Each row is a point on a landscape with many valleys, with its height.
A ball rolls from a point to whichever of its 6 nearest points has the largest drop for the distance, and stops where none of them is lower. Distance is the straight distance between rows; heights are no part of it.
k274: [  0   0   7   3  10   3  -6  -4  -7   7   3  10 -16 -14 -14   2  -2 -24
   2 -19  13   2]  (h 313)
k571: [  1  -1 -10   0 -12   2  15   7   6   4  -6 -17  22   6  11   2   1  31
  -4  23 -21   2]  (h 184)
k824: [  0   0  -9   0  -9   3  15   9   4   4  -3 -12  22   4   7   2   0  29
  -6  22 -17   1]  (h 156)
k59: [ 11  -9 -11   1 -22  10  15  13   0  -7 -21 -24  20  20  11  14  12  21
  -4   6 -17  -2]  (h 117)
k613: [  0  -2  -4  -5  -8  11  12   7   1  -7  -9 -13   0   4   2   5   5   8
  -5  -4 -10  -9]  (h 271)
k725: [ -4   1   4   2 -14  -7  -3  12   9   3   7  -1  18  10  10  -4   2  28
 -12  31  -2  -1]  (h 165)
k985: [  7  -5   5   1   6   7  -1  -7 -11  -6  -6  -6 -10  -8  -7   0  -4 -33
  -1 -33  -3  -1]  (h 292)
k714: [ 12  -4  -3  -6  -8  12   7   7  -2  -1 -16  -6  -2   6  -9   9   5  -8
   0 -20 -10  -5]  (h 383)
k225: [  4  -5 -12  -1 -11   1  18   8   4  -5  -9 -19  10  10   8   8   7  13
  -5   3 -15  -1]  (h 199)
k125: [  4  -4 -14   0 -13   1  19   8   6   2 -10 -15  22  11  10   8   8  23
  -3  11 -18   3]  (h 217)
k941: [  0  -2 -11   2 -10   1  16  11   7   0  -4 -12  15   6   6   8   7  19
  -5   8 -14   1]  (h 138)
k371: [-4  2 -5  2 -6  2  1  5  8  4  3  0  8 -1  9  6  5 17 -4  8  0  4]  (h 362)
k946: [ -4   4   4   1  17 -25 -19 -14  -7  -3  12  21 -22  -3  -4 -15 -13 -22
   9   4  23   2]  (h 336)
k847: [ -3  -4   7   8  19   2 -17 -11 -10   6   5  11 -25 -15  -6  -4  -3 -37
   8 -23  21   6]  (h 251)
k233: [ 10  -6  -9   3 -27   9  22  17   4  -3 -22 -21  25  24   5  15  11  29
  -2  11 -20  -1]  (h 263)
k711: [ -3   1   5   4  25  -8 -18 -11 -13   3  10  20 -23 -15  -7  -4  -3 -37
  15 -20  24   7]  (h 189)
k848: [-3  2 -2  1  0  1 -4 -1  8  4  7  4  5  0 10  0  4 15  0  9  3  6]  (h 366)
k841: [-17   3   3   0   6 -14  -6  -5   5  -8  12  22  -3   2   2  -8  -5   4
   1  17  12   0]  (h 610)
k194: [  1   4   8   0  12  -2 -18  -8  -9   0   6  17 -17  -7 -10  -7 -12 -13
   7  -1  20  -1]  (h 281)
k394: [ -5   1   5   4  29 -12 -17 -15 -10  -2  11  29 -19 -12 -10  -5 -12 -31
  17 -11  23   3]  (h 208)
k689: [ -6   1   5   3 -12 -18  -7   1  10   1  10   2  15  11  12  -9   0  20
  -6  33   1   3]  (h 239)
k219: [-3 -2 -7  0 -9  5  9 12  7  3  0 -4 11  2  4  7  5 20 -8  9 -5  3]  (h 318)
k823: [  0  -2   9   6   7   2  -3  -4  -6   3   1   3 -17 -12 -14   1  -1 -32
   0 -26  11   0]  (h 368)
k904: [ 12  -6   3   1   4   5  -4  -7  -9  -3 -10  -9  -7  -6  -5   4  -1 -28
   0 -31  -5   1]  (h 283)
k207: [  3  -5 -13  -1 -18   4  17   7   6   5 -12 -17  23  10  11   9   3  30
  -2  18 -23   2]  (h 222)
k137: [  6  -1   4   1   5   1   1  -5  -4   7  -1   0 -11  -9 -11   3  -2 -25
   3 -23   2   2]  (h 245)
k283: [ -2   0  -1   2 -12  -4   6  15   4   3   4  -8  20   5   9  -7  -2  31
 -11  28 -15  -1]  (h 134)
k983: [ 10  -2  -3  -7  -3   5  -2  -4   0   5 -11  -3  -6  -3  -5   6   2 -16
   3 -20  -5   0]  (h 253)
k254: [ -1  -2 -12   0 -13   2  18   6   6   5  -9 -16  21   7   8   7   3  27
  -2  15 -18   3]  (h 212)
k951: [  2  -2  -7  -3  -8   9  17   8  -1  -9 -10 -18   6   9   4   6   4  10
  -6  -3 -16  -8]  (h 228)
k129: [-4  2  3  3 -6 -8 -9  0  5 -1  8  1 16  6 14 -5 -4 20 -6 27  1  3]  (h 218)
k738: [ -1   0  -8   0  -7   2  16  11   6   1  -3 -10  11   4   4   7   7  17
  -8   7  -8   1]  (h 335)
k391: [  1   0   8   3  15  -4 -18 -12 -11   5   6  19 -18 -12  -8  -2  -5 -25
  13 -13  23   6]  (h 162)
k588: [  9  -2  -5  -7  -5  15  16   6   0  -8 -16 -11   7   9  -3   8   5   4
   2 -10 -18 -11]  (h 408)
k466: [ -1   3   6   1  19 -12 -21 -13 -11  -1   7  21 -18  -8  -7  -8 -13 -21
  12  -2  24   1]  (h 269)
k157: [  7  -4 -12   2 -15   3  19   7   1  -5 -12 -23  17  15  11  11   9  15
  -3   4 -18   0]  (h 133)
k489: [ -3  -1   7   5  10   2 -14  -8  -7   8   4  16 -18 -14 -11   1  -3 -26
   9 -15  20   4]  (h 192)
k267: [  2   0  -6  -1 -13  -4  11  14   8   6   1 -16  24  10  12  -7   4  36
  -8  29 -21   0]  (h 200)
k75: [ -2   0   6   6  26  -9 -18 -13 -11   3   9  25 -19 -14  -7  -4  -7 -31
  14 -13  24   6]  (h 166)
k909: [ -2  -6   7   4  10  11  -5  -8  -8  -3  -3   1 -18 -13 -13   1  -4 -37
  -2 -33   6  -3]  (h 426)
k358: [ 13  -5   0  -4  -4   6  -2  -2  -3   3 -11  -7  -3  -1  -7   6   2 -19
   1 -26  -5   0]  (h 278)
k545: [ 10  -4   1  -3   3   4  -2  -5  -3   3  -7  -4  -6  -5  -7   5   1 -23
   2 -26  -3   2]  (h 255)
k803: [ 10  -2  -4  -7  -7  10   2  -5   2   3 -11  -2  -3   0  -7   7   2  -9
   2 -18  -7  -4]  (h 284)
k353: [ -9   5   3   0  10 -10  -3  -2   7  -5  14  15   0   1   1  -4  -1   6
   2  14   9   2]  (h 394)
k600: [ -2   4   6   1  23 -16 -21 -17 -13  -3   9  24 -18  -9  -8  -9 -16 -26
  14  -4  24   2]  (h 265)
k753: [  0   2   7   1  12 -11 -21 -10  -7   0   7  17 -19  -6  -4 -11  -9 -13
   9   3  23   0]  (h 339)
k925: [ -7  -5   9   4  12  13 -13 -12  -8  -3  -2   6 -23 -15 -13  -2  -6 -40
   3 -32  12  -1]  (h 692)
k468: [ 16  -8   1  -3  -3   9  -2  -1  -8  -1 -16  -7  -5   0  -4   7   0 -22
  -1 -28  -7  -1]  (h 301)
k751: [-16   3   6   2   5 -18  -3  -4   5  -8  12  14   5   1   5  -6  -6   9
   0  24   7   2]  (h 724)
k286: [ -6   6   4  -1  10 -10  -6   0   4  -3  14  13  -5   3  -1  -6   1   3
   2   6  12   2]  (h 230)
k712: [  2  -2  -4  -8  -7  12  11   3   2  -5 -11  -9   0   4  -2   5   1   2
   0  -7 -11  -7]  (h 305)
k558: [-10   3   7   3   0 -19  -3  -4   5  -6  14   5   9   6  12  -8  -5  12
  -4  30   3   3]  (h 337)
k57: [ -2  -3   8   5  10   4  -9  -4  -8   4   2   5 -20 -13 -14   1  -2 -34
  -1 -26  12   3]  (h 433)
k832: [-2  7  1  1  8 -6 -2 -3  5  2 12  5 -2  1  5 -4  5  8 -1  4  5  4]  (h 262)
k392: [  7  -6 -13   2 -21   5  17  10   5  -1 -17 -21  22  19   9  13   8  24
  -2   8 -20   3]  (h 161)
k314: [ -1  -1  -7  -1 -11   4  11   8   3  -1  -3 -12   4   4   3   6   9  11
  -9   0  -6  -6]  (h 382)
k530: [ 0  2 -3 -2 -3  4  0  3  2  4  2 -9 -3 -1  7 -2  6  8 -5  1  2 -1]  (h 360)
k485: [  0  -5   7   3  15  16  -6  -8  -6  -6  -7   5 -18 -12 -17   1  -3 -39
   3 -46  -1  -2]  (h 375)
k550: [ -4   2   4   3  26 -17 -20 -14 -13  -5  10  27 -22 -11  -9  -9 -17 -28
  12  -6  24   1]  (h 296)
k117: [ -2   4   8  -1   7   3  -9  -5  -8   2   7  10 -14  -9 -10  -7  -6  -9
   4   0  12  -4]  (h 211)
k71: [  1   3   7  -1   9   5  -2  -4  -6   4   6   9 -12 -11 -11  -4  -4 -13
   4  -8   6  -1]  (h 194)
k150: [  2  -3   5   3   8   3  -1  -5  -6   1   1  -1 -12 -11 -11   1  -4 -33
  -1 -29   5   1]  (h 101)
k152: [ -2   2  -1   3 -11   0   5  12   4   3   3  -4  20   3   7  -3  -2  28
 -10  24 -10   0]  (h 110)
k932: [ -6   3   4  -1 -17 -15  -4  10  17   6   8   4  20  13  12  -8   6  29
  -6  38  -6   0]  (h 671)
k339: [ -4   5   5  -1   9  -9  -9   0   2  -3  13  16 -11   3  -4  -8   3  -1
   0   6  19   0]  (h 214)
k238: [  3  -5   5   1  16  14  -2  -8 -10  -9  -9   1 -11 -10 -12   3  -5 -35
   2 -42  -5  -1]  (h 329)
k104: [-5  2  0  2 -3  1 -4  0  5  3  4  3 12  2  9  2 -1 20 -4 16  2  4]  (h 246)
k910: [ -8   4   2  -4 -16 -13   4  16  18   4  10   0  27  14  10  -7   7  37
  -6  39 -15  -1]  (h 591)
k540: [  2   4   5  -1   6   2   1  -6  -3   8   1   3 -10 -11 -13   2  -4 -15
   6 -14   2   1]  (h 66)
k924: [-2  4 -2  1  7 -3 -3 -1  7  3 10  4  1  2 10 -2  6 10 -1  4  4  5]  (h 338)
k825: [ -5  -1   0   0 -10   2   2  10   4   0   3  -2  18   0  10  -1  -1  27
  -9  21  -8   2]  (h 121)
k374: [ -5   4   6  -1   7 -10 -15  -2   0  -4  12  17 -16   1  -6 -10  -1  -7
   3   2  19  -2]  (h 229)
k929: [-8  5  2  2  6 -6 -4 -4  7  0 11  7  9  2  9 -2  2 14  2 10  2  7]  (h 480)
k139: [  1  -1  -9  -1  -8   3  18  10   3  -3  -4 -16   8   6   4   8   8  12
  -9   3 -10  -3]  (h 302)
k102: [ -9   3   2  -2 -18 -12   1  15  20   5   9   5  24  12   9  -7   9  34
  -7  40 -11  -2]  (h 727)
k266: [ 2  4  2 -4  3  7 -2 -8 -1  4  2 -5 -9 -7  0 -4  0 -2  2 -4  0 -3]  (h 207)
k760: [ -8   4   6   3   1 -10  -4  -5   6  -4  10   5  11   1   9  -5  -4  16
  -2  23   3   4]  (h 396)
k202: [  0   4   6  -3   7   5   0  -8  -3   3   6   1 -10  -9  -8  -6  -4  -7
   4  -6   3  -3]  (h 185)
k525: [  8  -4  -3  -8  -9  11   7   2   1  -2 -16  -4   0   4  -7   7   3  -5
   2 -19 -10  -5]  (h 325)
k505: [ -9   5   4   3  24 -22 -18 -13 -13  -7  11  30 -25 -10 -11  -9 -19 -31
  11  -4  26  -2]  (h 392)
k255: [  0   6   8   0   9  -1  -5   0  -3  -1  12   4 -13  -6  -4 -11  -2  -4
   0   2  10  -2]  (h 203)
k838: [  1   7   3   2   8  -1  -3  -1  -1   1  10   0 -10  -5   0  -8   2  -1
   0   1   7  -2]  (h 201)
k501: [ -3  -1  -6  -3  -8   8   5   5   3  -1  -4 -11  -2   0   3   2   5   7
  -9  -1  -3  -5]  (h 350)
k204: [ -1  -4   7   4  10   6  -4  -8 -11  -3  -2  -2 -17 -13 -14   2  -3 -35
  -1 -31   6  -2]  (h 357)
k215: [ 10  -5  -8   1 -17   9  16   7  -3  -9 -21 -26  17  17  12  11  11  17
  -1   2 -17  -5]  (h 89)
k860: [ -1   4  -3   1 -11  -7   8  19  11   5   8  -8  24  12  12  -7   9  35
  -8  33 -16   1]  (h 315)
k510: [ -1   2   8   3  10   3 -15  -8  -8   6   2  18 -17 -14 -11  -2  -6 -20
   9  -9  19   3]  (h 202)
k405: [ 3 -1 -6 -8 -8 12  2  0  1 -2 -9 -6 -4 -1 -2  2  0  3 -3 -8 -6 -6]  (h 295)
k228: [ -6   4   5  -2   9 -17 -17  -6   1   0  10  20 -19   2  -2 -12  -4  -9
   7   7  23   0]  (h 264)
k819: [ -2   2   7   2  10   4  -7  -7  -7   6   5  13 -14 -12 -15  -2  -4 -16
   5  -9  13   3]  (h 256)
k785: [  1   1  -6  -8  -8  11   9   3   3  -4  -9 -10  -2   2   0   4   2   6
  -6  -3  -9  -6]  (h 300)
k592: [  2  -1  -8  -3 -17   1  13   9   5   5  -6 -20  23  10  16  -2   3  37
  -6  27 -24   0]  (h 216)
k995: [  6  -4  -7  -4  -9  11  17   5  -1 -12 -14 -21   9  12   6   8   6  11
   0  -5 -18  -9]  (h 169)
k547: [  5   3   1  -4   4   6   0  -7   0   6   0  -1  -8  -9  -9   2  -4 -15
   6 -14  -4  -1]  (h 179)
k623: [  7  -6 -12   1 -26   8  17  10   6   1 -21 -20  24  20   9  12   8  30
  -2  14 -21   2]  (h 213)
k363: [ 0  2 -2 -5 -4  7 -1 -4  0  2 -2 -8 -7 -5  3 -2  0  0 -2 -3  0 -4]  (h 241)
k140: [-6  4  3  2  0 -4 -6 -4  4 -1  7  5 14  3 13 -2 -3 20 -2 18  2  3]  (h 252)
k275: [  6  -3 -13   2 -13   2  17   9   6  -1 -11 -19  18   9   9  10   8  19
  -4   7 -17   2]  (h 191)

For each start below, name the point where the ball stops.
k374 | k540
k501 | k540
k530 | k540
k924 | k540
k929 | k152
k751 | k152
k848 | k152
k760 | k152
